A landscape with many valleys, sampled at points; each row gives a point and its height.
A ball rolls from a point to the lowest of its 2 nearest points, and stops where none of them is lower. Distance is the straight distance between rows; heights are no part of it.
dum: [100  69 121 131  91 171 154 103 106 108  92 101 121 169 119 180 190 114
 149 133 107 174]  height 260
zekir: [198 161  85 121 116  98 144 204 176 161 124 183 167 100 121 106  81 105
  85  86  78 142]  height 282
Der: [153 121  88 139 159 100  80 151 115 166 109 147 156 134 118  94  86 104
  66 100 149 133]  height 403
rabu: [168 144 119 102  88  83  98 156 173 130 119 142 103  91 114 141 118  97
 123 131  71 163]  height 307
Kufak: [ 94 106 127  93 164 143 148 151  81 125 108 101 150 182 141 143 157 162
 141 128 129  99]  height 468
bove: [ 87 138 160 114  10 140 137 102 151  93 131 141  86  82 114 157 180 107
 174 125  90 144]  height 151
lar: [141 125 137 178 171 122  86  90 112 126 141 104 136 157 150 116  86 130
 140 127 153 112]  height 471
Met: [116 187 146 114 120 126 100 105 158 125 111 138 105  76 139  69 101 140
 120 103 130 101]  height 531
dudek: [164 113  99 131 164 107 115 176 154 148 130  80 177 161 153 132  60 122
 144  49  71 138]  height 707
zafi: [164  94 111 130 128 101 124 140 104 170 137 169  99  98  61 129 140  89
  61 170 141 163]  height 483
tebiz: [101 111 125 131 137 156 189 127 102 134 161 159 133 142 102 142 175 136
  96 202 201 142]  height 356
Niro: [ 96 122 156 137 115 193 146 101 118 105 110 118  93 111 114  80 143 139
 159  99 130 118]  height 204
Lare: [141 176 104 105 185 115 131 166 115 128  93 137 164 134 142  81  87 151
  87 120  99  78]  height 655
Lusod: [140  89 114  81 134  93 121 184 122 167 146 123 123 137 118 144 135 134
 122 103 114 127]  height 336
mosi: [146 158 151 187 180 111  75  89  97 132 127 100 172 160 173 112  52 144
 130 115 135  83]  height 518
fibo: [159 136  85 149 164 102 163 159 126 156 137 179 147 110  96 112 113 110
  49 160 141 119]  height 331
mav: [121 130 131  88 108 150 191 151 112 146 160 178 122 123 113 125 178 163
 117 148 168 102]  height 348
bisok: [149 152 127 136 176 150 144 155 122 137 150 143 143 161 138 103 107 176
 136 116 132  61]  height 552
tima: [162 164 126 189 138 119  72  92 148 129 102 128 169 129 178  95  48 107
 134  84 126 122]  height 426
git: [ 77 112 178  87  89 131  80  77  98 138  93  88 112 116 127 135 150 139
 164  80 147 141]  height 50
poz: [182 152 107 190 152 137  97 137 146 142 146 158 171 161 151  93  70 127
 121  88 157  94]  height 482
sugi: [116 110 130 116 142 176 195 143  86 147 129 161 131 135 101 118 172 155
 102 155 177 115]  height 261
Borup: [135 142 145 101  55 123 155 137 171 111 131 152  87  92 109 158 172 127
 174 122  88 134]  height 203
feti: [112 105 106 163 157 114 150 124 118 106 151 128 125 123 104 165 155  89
  78 223 159 161]  height 616
Tekov: [115 134 145 120 121  90 100 105 125 127 175 135 123 148 154 170 139 147
 158 160 193 123]  height 334
Peg: [126 155 114 134 157 114 148 140 138 105 172 150 133 149 145 153 141 149
 123 192 161  96]  height 493
lusu: [ 69 141 148  58  79 124 118 111 101 140 112 128 119 124 132 144 178 144
 130 139 165 139]  height 239
Bik: [125 121 147 141  68 173 157 114 135 124 142 164  76  87  84  94 168 121
 129 117 144 136]  height 589
Tuza: [194 143 103 156 129 125 176 151 160 145 145 200 121  82  95 115 115 108
  79 149 125 126]  height 234
faf: [177 129 133 164 138 141 104 123 160 146 162 165 118 138 130  92 100 138
 147  83 156 109]  height 446
lozof: [149 173 146 133 125  95  96  90 176 118 173 145 119 119 170 140 104 139
 150 133 154 107]  height 455
Vafo: [116 146  93 168 190  87 100 121 126  86 125  94 158 150 156 160 115 117
 108 184 111 116]  height 604
Doz: [ 85 152 202 150 137 171 111  65  88 127 119  94 122 128 159  98 119 170
 167 118 155  94]  height 31
Bafo: [148 166 122 195 150 148  93  97 147 129 102 145 137 115 151  69  66 111
 103 116 149 117]  height 393
lefeg: [ 83 124 155  92  78 124 128 108 102 137 137 146  98  98  94 138 171 107
 100 191 174 177]  height 540
Zusu: [126 112 160 157 144 138  87  82 112 136 159 119 111 150 128 121 115 131
 151 127 195 129]  height 422
zep: [ 62 143 166 129 154 163 152 109  80 114 147 116 164 187 157 141 140 161
 142 195 189 104]  height 299
duz: [124  89 162 111  72 139 117 128 150 134 106 102  85 102  93 128 146 104
 177  60  82 165]  height 160
repu: [117 106 132  59  95  97 123 159 119 157  93 120  98  97 101 149 161 116
 124 140  82 159]  height 308
nar: [132 160 121 100 118 117 151 147 141 132 172 170 118 126 146 144 151 165
 131 168 164  93]  height 429
bigar: [108 167 147 113 114  95 100  94 150 112 169 145 107 111 151 136 129 138
 138 169 190 122]  height 402
sonof: [152 109 112 136 146 170 225 147 133 104  96 123 113  98 102 132 151 127
 139 130  61 139]  height 374
birel: [141 113 149 205 136 155 109  73 150 114 158 134  86 126 131 106 114 114
 149 127 166 139]  height 378
Kupe: [114  86 128 149  62 171 176 108 120  86 109 121  89 121 108 157 176 106
 158 125  91 168]  height 218
zibes: [143 161  75 127 174  84 137 169 112 135 124 155 172 113 121 118 105 128
  42 165 120 106]  height 433
vago: [ 75  97 116 164 177 149 157 110  95  97 126  94 151 147 111 159 168 109
  98 212 153 149]  height 652
gorus: [123 103  85 120 180  80  84 160  86 138 143  92 182 172 134 133 101 156
  99 120 120  95]  height 794
pobid: [ 78 124 175 137 122 187 129  94  91 137 146 130 114 143 115  83 148 149
 133 146 213 127]  height 15
Neka: [157  89  92 148 181 112 104 165 130 132 108  88 163 167 122 127  88 106
 124  81  88 133]  height 692
gepa: [132 116 113 100 152  94 106 150 112 147 144 131 127 139 121 131 130 138
 104 140 144 124]  height 262
kup: [198 145 105 125 102 113 154 177 179 154 110 165 142  85 101 112 101  90
 108 103  63 157]  height 245
tiruf: [114 165 153 106  93 128 112 111 161 110 105 141  86  55 107  86 128 117
 130  97  97 116]  height 557
Keb: [ 75 156 187 122  57 146 117  51 130 110 140 115 116  99 161 151 165 153
 197  99 151 111]  height 244
Nesik: [179 164  88 112 114  81 101 189 173 145 137 160 183 127 158 113  58 121
 111  69  99 127]  height 330
lobam: [120 108  81  91 185  76 126 191  87 139 143 116 180 146 114 139 119 156
  82 129 103  86]  height 752
zat: [106 138 159 119  88 137 126  91 147 110 135 128 107 119 139 151 155 142
 170 114 141 114]  height 302
moba: [ 59 133 150 141  94 140 146  73 130  81 145 122  96  97 136 135 162  97
 115 214 151 191]  height 571
Lape: [161 127  94 142 135  93 130 151 157 116 175 158 120 141 129 173 140 124
 126 171 135 128]  height 549
niz: [183 137 118 154 145 159 135 147 177 128 121 125 150 139 135  96  78 131
 162  43  95 125]  height 477
fopab: [149 161 111 162 167 146 152 131 149 115 134 146 137 133 147 106 107 140
 125 141 130  90]  height 510
Nuver: [177 140 121 173 152 143  98 122 146 142 107 110 168 149 149  93  55 117
 154  41 105 127]  height 456
befib: [177 128 103 129 167 147 157 188 154 142 126 129 156 145 130  96  93 140
 131  70  83 110]  height 503
bopa: [140  98 144 121  93 144 117 136 150 135  88 111  87  80  79  99 131  92
 134  78  65 171]  height 187
tamud: [153 134 123 153 168  95  69 130  98 141 135 110 192 168 161 108  55 149
 124  90 126  85]  height 569
nik: [ 93 108 153 136 108 208 172 106 108 124 144 146 108 142 121 100 161 153
 149 126 175 120]  height 128
fem: [147 141 122 130 146 120 106 117 151 121 104 108 122 119 135 120 101 122
 138 104 105 133]  height 333
pasi: [166 122  94 179 158  85  76 106 152 109 153 104 146 158 162 174  90 113
 151 128 128 131]  height 601
geta: [144 191 141 128 116 112  91 102 169 134 147 156 132  97 160  91  89 147
 143 103 155  89]  height 496
Giv: [184 115 101 155 130  78 102 134 171 114 170 141 123 147 144 185 112 102
 143 142 121 144]  height 575
Fepam: [ 93 135 146  90 132 123 108 122 106 130 120 121 110 121 124 117 135 138
 111 162 163 129]  height 120
moges: [145  76  91 149 170 101 107 145 128 125 110  84 136 163 107 169 119 102
 123 120 101 148]  height 674
Goti: [102 114 141 144  27 156 158 101 132  87 131 143  78  99 106 166 193 100
 160 150  93 176]  height 186
zet: [163 176 118 105 101  74  95 139 190 116 116 134 134  93 143 138  96 107
 133 104  77 143]  height 340
Zumur: [162 130  99 103 161 116 144 188 135 144 151 135 156 156 142 117 111 163
 128  94 111  81]  height 541
sus: [151  96 108  99 131  88 133 159 123 141  90 108 113 105 102 149 134  92
 104 141  62 171]  height 257
Zise: [123 115  95 155 186 101 121 145 119 101 104  79 154 161 133 160 127 125
 124 151  98 119]  height 644
vigan: [146  62 123 123 139 150 163 165 126 143 137 118 125 167 112 166 163 136
 162 107 115 125]  height 338
Duzek: [165 146 109 149 133 143 130 136 153 161 143 190 114 103 105  75 115 125
  84 126 166 113]  height 309
nuvo: [119 122 140 135 153 163 137 111 115 109  89  95 114 134 135  91 114 146
 144 106 111 110]  height 268
pibeg: [ 62 155 203 139 137 183 150  80  69 119 130 100 154 169 164 113 129 165
 151 165 169  95]  height 192
Kebi: [110 135 148 127 177 146 135 154  74 127 127 101 156 184 143 119 115 177
 139 120 133  69]  height 524
moru: [174 149 105 123 117  91  80 146 168 133 134 139 146 125 149 122  82 119
 132  84 113 125]  height 372
Muku: [119 151 101  79 180  96 138 161  99 125 102 108 150 125 142 121 125 152
  89 140  93  96]  height 699
Vegug: [ 34 167 181  98  94 149 126  56  96  97 105  95 142 124 179 131 150 148
 153 155 161 139]  height 253
reso: [ 78  84 129 145 155 148 139 115  78 106 114  83 151 181 132 181 169 126
 136 174 156 149]  height 682
pofe: [ 61 150 203 125  85 165 126  26  94 105 123  93 135 108 167 114 144 148
 176 123 157 111]  height 169
bedet: [159 158  76 116 151  78 135 162 138 126 103 144 158  99 129 138 102 101
  75 155  74 140]  height 517
puna: [151 147  94 134 178 106 100 166 108 133 113 121 195 162 156  91  56 145
  99  87  90  82]  height 613
Zifa: [180 119 119 123 126 146 160 167 176 146 118 129 110 107  98 118 111 108
 144  75  68 154]  height 285
Bupob: [144 151 131 105  85  99 135 152 168 120 144 160  91  82 109 147 144 122
 132 147 106 129]  height 259
lugit: [120 110 133  96 108 113 139 136  96 160 120 152  92  80  73 139 159 100
  68 188 138 168]  height 513
Rame: [155  97  92 146 152 102  87 150 114 171 131 149 129 124  83 110 116  93
  62 140 161 153]  height 445
remal: [ 95 133 126 142 131 129 161 108 130  99 153 144 105  98 120 147 155  98
  88 235 149 169]  height 591
zor: [100 123 135  44  69 106 134 153 112 154 108 133 119 127 116 167 191 135
 128 129 116 151]  height 301
gem: [130 122 140 153 109 140 121  96 150 102 147 127  87 125 129 137 139 117
 148 141 140 139]  height 344
Pid: [161 115 116 122 145 156 175 151 151 103  96  97 112 109 116 122 122 121
 162  93  58 147]  height 323
keku: [ 82  94 163  95  57 138 107 102 116 133  94 106  90 106 113 134 168 123
 161  87 119 157]  height 119
dolod: [101 110 156 102 107 113  97  99 104 138 147 104 134 175 161 180 159 156
 167 124 175 132]  height 246
mutuk: [111 144 119 161 172 163 172 112 132  94 121 128 124 117 140 109 131 139
 119 170 117 104]  height 470
peba: [156  99 147 143 132 152 121 120 141 144 149 131 109 147 126 116 120 145
 172  67 153 106]  height 414
noti: [112  62 128 101 108 156 152 142 103 147  92 103 117 162 118 168 179 120
 150 106  96 156]  height 294
mived: [122 116 110 145 147 162 202 120 114 100 106 131 106  98 112 122 154 122
 118 167  95 135]  height 423
lavod: [102  93 131  71 114 124 137 156 104 159 125 106 145 180 153 171 163 159
 163  97 127 115]  height 415
femas: [126 154 153 117  82 146 116 113 155 134 138 165  70  64  86  81 136 121
 117 107 139 124]  height 574
dubod: [165  92 125 140 143 139 130 146 141 135 135 101 124 167 129 145 121 135
 176  76 123 124]  height 381
mafot: [158 141 105 167 154 141 103 128 136 150 106 164 132 117 117  66  82 103
  73 118 153 124]  height 357
fisip: [ 62 134 157 106  39 135 120  84 127 103 132 133 100  95 114 144 183 103
 116 174 152 182]  height 556
Tez: [ 41 138 155 127  87 184 157  55  93  87 115  99 133 145 156 125 165 124
 141 171 153 155]  height 319
boruf: [146 155  78 150 171  84 108 136 154  85 117 122 148 124 156 153  93 101
  95 171  87 130]  height 563
taf: [162  78 122 126 108 117 125 161 138 158  95 102  99  98  72 133 126  82
 130 116  62 196]  height 217
Benes: [127  76 128  59  99  99 130 194 132 183 141 113 124 153 133 160 162 147
 155  86 112 132]  height 376
zabon: [ 65 136 141 122 138 166 186 122  93 125 155 130 166 169 127 145 174 139
 111 208 204 132]  height 389
pefa: [103 117 178 105 114 123  91  93  96 142 118  84 135 147 160 155 134 162
 178  88 150 118]  height 159

Two balls start at each pair of points below. Name the first point that both come to, or write -.
peba / lar: -
Zumur / Neka: Tuza
tiruf / repu: git

For each start below, name the point where the ball stops.
femas: git
Muku: pofe
pasi: pofe
gorus: pofe
vago: Tuza
dudek: Tuza
faf: bove
